Each row is a point on a tangle of strands that fork and nearly touch. The rows are in no order.
Points whose rows are less than 111 apart are linked; no others are. Some points are linked to none.
tere: [ 43  61  12 -20 -69 -19  -7  36 -30  12  21  -5  53  25 -10  47  16 -32
  38  64  52  41  12  -6]
revo: [ 11 -72  16 -19  61  -9  25 -81  18  70  21  16  19 -13 -56 -22   3 -12
  16   7  56   3   6  -7]
Pigo: [-34 -22 -18  19  41  13  48 -45  -2  -8 -59 -11  34 -33 -26 -16  -8   3
 -44  16  43  33  19  40]
mulog: [  2  -5   5 -37  26  22   5 -55  62  47  52 -31  -9  -3 -42 -52  28  36
   3  -9 -43  -7 -15 -49]
mogen: [ 11 -29 -48 -22  -6  14 -47  21  20   7   8  28   4 -14  62  -4 -15 -12
  12 -33 -19 -40  14 -43]
Pobol: [ 27  56  41 -18  -4  -3  21 -15  25  -2  66 -31 -26   2 -36 -14  19  37
 -11   7 -75   2 -31  -5]
Feri: [ 15  27  -3  -5 -59 -14 -47  83 -14 -30  -3   1  -9  41  23  30  -1 -21
  48 -25 -19 -20  -7 -25]
sesa: [  1 -48  57  38   3 -29 -29  56 -34  -3  12  21 -52  55   6  38 -42 -16
  45 -42  13 -23 -10   6]
zif: [ 41   3 -19 -58 -12  28  -4 -17  36  61  60 -36  37  -2 -40 -12  37   9
  10  54  40  27   7 -57]
rafu: [ 36  50 -30 -51 -28  17 -22 -14  53  32  66 -25   9  -4   2 -20  32  26
 -13  18 -60   6  -3 -52]
mevo: [ 39  -6  79  40  26 -45  -7  11 -41  11  61  41 -36  20  13  42 -41 -17
  22 -14 -22 -27  -4  31]
taluz: [ 13  75  -2 -19 -33   3  12  10  21 -18  28 -21   5 -16  -5  -6  29  35
 -29  13 -58  10 -21   6]
bur: [ 32  36 -11  -3  31  -1  -4 -72  38  50  68  46  12 -46  32 -11  -1   0
 -45  18 -44  -4   7  -4]
dato: [ 58  44  -1 -49 -37   5   6  -8  19  43  68 -15  41   6 -25  18  31   0
   7  59  17  29   8 -35]
Vari: [-66 -69 -36 -12  17  38 -10   0  43 -20 -45 -14 -26 -10   1 -58 -10  25
   4 -64 -20 -41 -14 -31]
nuz: [-31 -58  32  30  89 -29  27 -82  14  14 -16  42 -15 -37  -8 -29 -25   3
 -21 -17  10 -22   2  45]
gerum: [ -2 -29 -20 -34 -21  40  15  12  17   9  -4 -40  25   6 -45 -22  20   8
  20  16  50  19  -6 -39]
bavok: [ 26  47 -19 -21 -72 -10 -31  56 -30 -12 -24   1  41  26  12  43   8 -32
  44  30  35  15  19 -14]
piv: [ -5  14 -28  25 -25 -18 -35  67 -73 -16 -70  57  14  38  76  75 -30 -73
  36 -24  57  -1  34  27]
geb: [  8 -15  53 -18  32   3  21 -51  34  32  57 -39 -44   4 -50 -52  15  35
  21 -32 -63 -19 -30 -42]
fased: [ -66  -11  -21   25   -6   13   22   29  -38  -86 -105  -60  -14  -10
  -18  -25    2   38  -47    0    9   27   -3   65]
gosul: [-15  12  22  51  39 -35  37 -23 -26 -46 -28  29   2 -36  26  18 -24  14
 -61   1 -14  -5   5  88]
lapa: [-34  18 -13 -18  25  23  11 -56  87  18  17 -17 -17 -20 -22 -67  32  42
 -31  -8 -56   5 -31 -37]
pobu: [ 18 -20  70   1  19 -11  29 -28  10  25  53 -51 -36  16 -74 -27  18  29
  31  -6 -30   1 -28 -12]
sutek: [-45   1  -9   5 -46  21  21  50 -25 -66 -76 -68   2   1 -42 -30  20  28
 -12  14  30  35 -17  22]
nipi: [  1  26 -21  -6 -70   6 -28  84 -37 -31 -50 -21  27  36   2  29  17 -33
  46  22  51  22  11 -21]
zovan: [ 34  25  57  13 -30 -17 -11  40 -15 -15  46 -24 -49  36 -20  13  -2  15
  33 -24 -63 -19 -31 -13]
Tefa: [ 24  -6 -42 -44   9  27   5 -50  46  75  36   6  40 -14 -13 -16  31   5
 -10  35  32  29  12 -43]
midup: [ -9  21  16   6  42  -7  28 -70  41  26  38  25   4 -41  -3 -27   2  12
 -50   8 -28   1 -13   9]
Bizo: [-18 -21  44  47  70 -39  33 -45 -18 -26 -21  30 -13 -37   2   4 -27  17
 -53  -5  -2 -11   4  78]
dup: [-31  13 -47  -3 -59  33  -8  75 -48 -52 -95 -44  27  14  -7  10  21 -26
  18   6  59  32  10   1]
Tuda: [  0 -15 -59 -32  39  31   3 -74  54  74  32  16  30 -37  -1 -31  16  -7
 -25  21  13  24  13 -37]
nivub: [  3 -72  30 -21  -2  20  10   5  -1  28  15 -40   7  26 -75 -16  20  -1
  51  14  75  19  -3 -39]
gaka: [-17  15   8  32 -11  -9 -11  44 -16 -52 -19  28 -34 -12  39   9  -9  17
 -12 -36 -52 -36 -14  28]
pebev: [-39 -14 -75   6  44  50  25 -51  13  -3 -60  17  40 -44  43 -24 -17 -21
 -46 -13  17   8  15  10]
nem: [-11  16  51  47  10 -31   4  18 -33 -44  12  25 -44  -9  19  11 -22  22
 -23 -14 -58 -34 -24  43]
sivo: [-11 -33  26  23  28 -11  41 -18 -23 -25 -22 -10   4 -14 -40   6  -9  15
 -24  22  41  26  -1  43]
Sudim: [-39 -48 -55 -24  29  33 -36 -24  58  10  -9  11 -19 -21  40 -47 -12   6
  -9 -54 -43 -54   0 -60]
milu: [ 10  30  27  50 -17 -51  -1  41 -74 -25 -34  46  -4  22  40  70 -23 -18
  -1  15  31   7  18  74]
liga: [ 10  60 -39 -39 -55  37  14   9   4  -8 -14 -28  49 -20 -10  -3  35   7
 -20  46  25  39   6 -17]
sesad: [ 37 -45  39 -22   4  12   9  -9   5  60  53 -32  13  35 -65   1  10 -11
  57  16  48   8   1 -44]
Rela: [-14 -48 -13  23  -3   1 -14  64 -64 -21 -70  27   3  30  42  55 -40 -49
  32 -33  84   4  32  23]
Pavu: [-52 -84  -8  10  11  22 -13  37  -4 -37 -53  -5 -36  18   8 -22 -29   9
  10 -60  -1 -36  -7 -10]
Buko: [ 40 -45   5 -26  38 -13 -14 -50  14  76  76  29   7  -1  -3  10  -7 -24
  32   5  11 -18  17 -38]
Dadat: [-43 -79 -11  31   9  10  -1  48 -67 -38 -88  -5  -8  19  18  21 -30 -21
  16 -26  78   6  19  33]
vas: [-57  23 -38  -8  34  33  35 -84 102  22  -8 -20  -4 -32 -25 -80  21  37
 -48  -1 -32  27 -20 -21]
setu: [ 12  41  34  48 -31 -71 -33  74 -66 -25 -14  52 -25  62  45  78 -23 -45
  38   2  15   7  10  44]
zul: [ -3 -56  79  19  51 -30  38 -40  -1  14  28 -17 -44   8 -64 -27  -5  25
  22 -21 -13 -12 -18  23]
Nafu: [ 25  49  11  19 -40 -50 -51  73 -46 -11   4  52 -15  58  55  74 -31 -41
  53   1   7 -16  10   9]
fen: [-44 -12 -37 -15 -51  50   9  47 -20 -51 -80 -59  18   2 -29 -23  24   5
   0   9  43  26  -1 -12]
vivi: [ -5  34 -14  -6 -44  28  38  15 -27 -34 -39 -35  42 -19 -36   5  33   4
 -29  50  50  46   7  16]
Fal: [ 35 -30 -20 -28  39  -1 -43 -51  37  66  69  35  -3 -11  23 -13   2  -6
   7  -7 -32 -29  16 -55]
Kuve: [ 23   9  20  -6 -44  -8 -34  71  -6 -25  25 -18 -35  42  -1  10   0   0
  45 -32 -45 -25 -19 -30]
rasaf: [ -76  -43  -29   32   16   18   32   18  -31  -75 -116  -42  -17  -14
    4  -28  -23   19  -42  -18   10    6    3   63]
Direp: [ -24  -74   11   11   80  -15   24 -101   24   50   -7   39   13  -24
  -37  -35   -9  -20   -9  -11   46   -4   15   17]
fudo: [-14 -33  55  18  36 -13  44 -34  -5  -5  -3 -27 -10  -5 -68 -19   4  25
  -9   4  13  16  -9  32]
Lavi: [ 33  11  43  15 -30 -14  31  23 -48 -12   4 -14  15  16 -38  19   9   0
  12  51  58  39  -4  29]
zekoz: [-42 -26 -79   5  71  42  20 -81  40  33 -44  29  33 -51  48 -39 -22 -20
 -48 -17  15   3  15  -4]
dotug: [ -9  49   6  46  10 -23  22   6 -47 -51 -39  38  -3 -29  42  39 -15   0
 -54   5 -15  -3   5  82]
Buzi: [ 21  28  14  10 -59 -44 -72  88 -27 -20   6  27 -18  72  54  67 -32 -48
  68 -23 -15 -17   3 -24]
vili: [ 22  48  14 -43  -5  19  21 -38  57  37  65 -40  -7  -1 -43 -28  42  38
  -9  22 -48  14 -25 -34]
dus: [-58 -77  -5  31  27   6  23  20 -34 -42 -85 -18 -15   2 -11  -4 -21   5
  -9 -19  42   4   8  47]
loz: [ 59 -36  19 -32   9  -4 -15  -5   8  68  74  -2  10  26 -17  21  -5 -21
  54  10  30  -3  14 -42]
dol: [ 56  56  -6 -28 -54 -20 -44  30  17   5  57  -2  -6  15  28  21   8  -3
  27   8 -58 -25  -5 -33]
dabe: [ -34    2   35    0   67  -17   40 -116   78   42   30  -16  -20  -14
  -77  -76   24   42  -24  -12  -41    9  -27    1]
ler: [ 27  50  64   7 -35  -8  12  32  -6 -27  46 -50 -32  21 -39  -2  21  38
  16   8 -79  -2 -35   2]
teb: [-23   7  29   0  52  -7  40 -99  59  33  28  -2  -1 -31 -56 -48  20  27
 -33  11 -12  18 -23  19]
fafe: [ 13  11  20 -13 -30  13  45   3 -21 -10  -5 -45  44   0 -74   2  33  11
  -8  74  83  54   1  13]
Gul: [  3  51   1  49 -12 -32  11  24 -80 -42 -51  36  20  -7  47  57 -11 -24
 -30  17  32  11  28  81]
tumar: [ 37  34 -70 -40  -6   6 -53 -23  43  42  47  28  16 -33  76  -1   2  -4
 -30  16 -52 -20  18 -38]
mag: [-32  -9 -44   6  15  24  34 -29   6 -16 -56   1  32 -37   9 -20  -5   1
 -49   3  26  15   2  25]
Kude: [ 42 -22  73  28  -4 -42  -5  44 -43  16  45  11 -36  69 -11  43 -40 -28
  54  -5   8 -10  -9  14]
zag: [-34  21 -41  30 -33   2 -22  64 -58 -66 -96  12 -12   4  65  33  -6 -27
   6 -39  -3 -17   5  28]
loza: [ 33  45  40   1 -57 -12   4  42 -37 -12  28 -29  14  26 -45  29  19  -7
  27  47  32  30  -7  10]
Sazud: [ 46  52  -8 -38 -34   2 -35   3  41  12  69 -19 -10   2  17  -6  16  24
   3   5 -84 -21  -5 -50]
ledub: [ 25  54 -40 -15   0   6 -23 -39  35  25  47  43  17 -46  57  -1   3  -7
 -42  24 -41  -5   8 -12]
vid: [  3 -41 -51 -19  19  20 -67  -7  36  25  15  43  -6 -22  82 -13 -28 -18
   1 -45 -32 -62  18 -62]
dezev: [ -5 -45 -14 -36   1  37  -6   2  36  20   3 -25   5   6 -18 -29  11   8
  14 -16   7 -10  -5 -44]
musas: [ 27  34  77  50  12 -48  14  12 -32 -28  42  20 -38   3   3  31 -18  22
 -12   1 -42 -10 -11  53]
Fige: [ 30  22  16   9 -16 -19  -7  19 -21 -11  19  30   2   5  18  33 -14 -10
  13  11  -2 -10   2  15]
dugag: [ -8  54 -20  40 -38 -35 -28  67 -77 -43 -80  43   6  31  78  77 -12 -62
  29  -9  27   4  38  43]
fas: [ 40 -14 -48 -48   3  17 -59 -28  44  60  70  18   0  -8  45  -5   0  -8
  -4   3 -32 -23  24 -68]
gegif: [-24 -72  22  14   9   1 -17  46 -19 -22 -19  15 -33  24   7   8 -22  -3
  25 -45   6 -29  -7 -10]
ziza: [  5  66 -26 -26 -48  16   8  20  14 -26  -1 -14  31 -21   9   2  28  14
 -17  23 -27  17  -8  -5]
Topo: [-32  -7 -84  -8  57  34   3 -87  64  54 -12  28  25 -53  36 -51  -3 -10
 -56  -5  -8  12   7 -28]
kone: [ -7 -15 -31 -19  -9  25 -18  15  22   0  -4   2  12 -11  20 -12   4   0
   5 -16  -9 -30   1 -24]
Rizul: [-43   4 -20  42  -6  -5  -8  47 -32 -67 -58  23 -30  -6  54  16 -18  -1
 -18 -49 -37 -39   1  38]

A fork is a point with three links. Follow the links from the first point to the second and name the forks in between, in order.
vas, fafe => mulog > vili > Pobol
gosul, taluz => Pobol
fudo, dol => mulog > vili
vivi, sivo => Pobol > vili > mulog

Follow the links from the first point to the second, and from the first to the third. Name the last point that the two ways share.
vas, zekoz, Kuve => mulog
dol, Pigo, Lavi => vili
fafe, pobu, Nafu => Pobol

A fork is a point with three links, a tip a point with one. Leave the first point through the second and follow the links. Name the first fork or tip that comes.
dup, fen => dugag
musas, nem => zag
Buzi, Feri => Pobol
setu, milu => revo
mag, pebev => dato
fudo, zul => mulog
loz, Buko => dabe

Name the points in between on the shortest way along the links from the first point to the second, in order.
Buzi, dol => Feri > Kuve > zovan > ler > Pobol > vili > rafu > Sazud
pobu, zekoz => zul > fudo > sivo > Pigo > mag > pebev
fen, fafe => dup > nipi > bavok > tere > loza > Lavi
bur, Buko => ledub > tumar > fas > Fal
musas, gegif => mevo > Kude > sesa
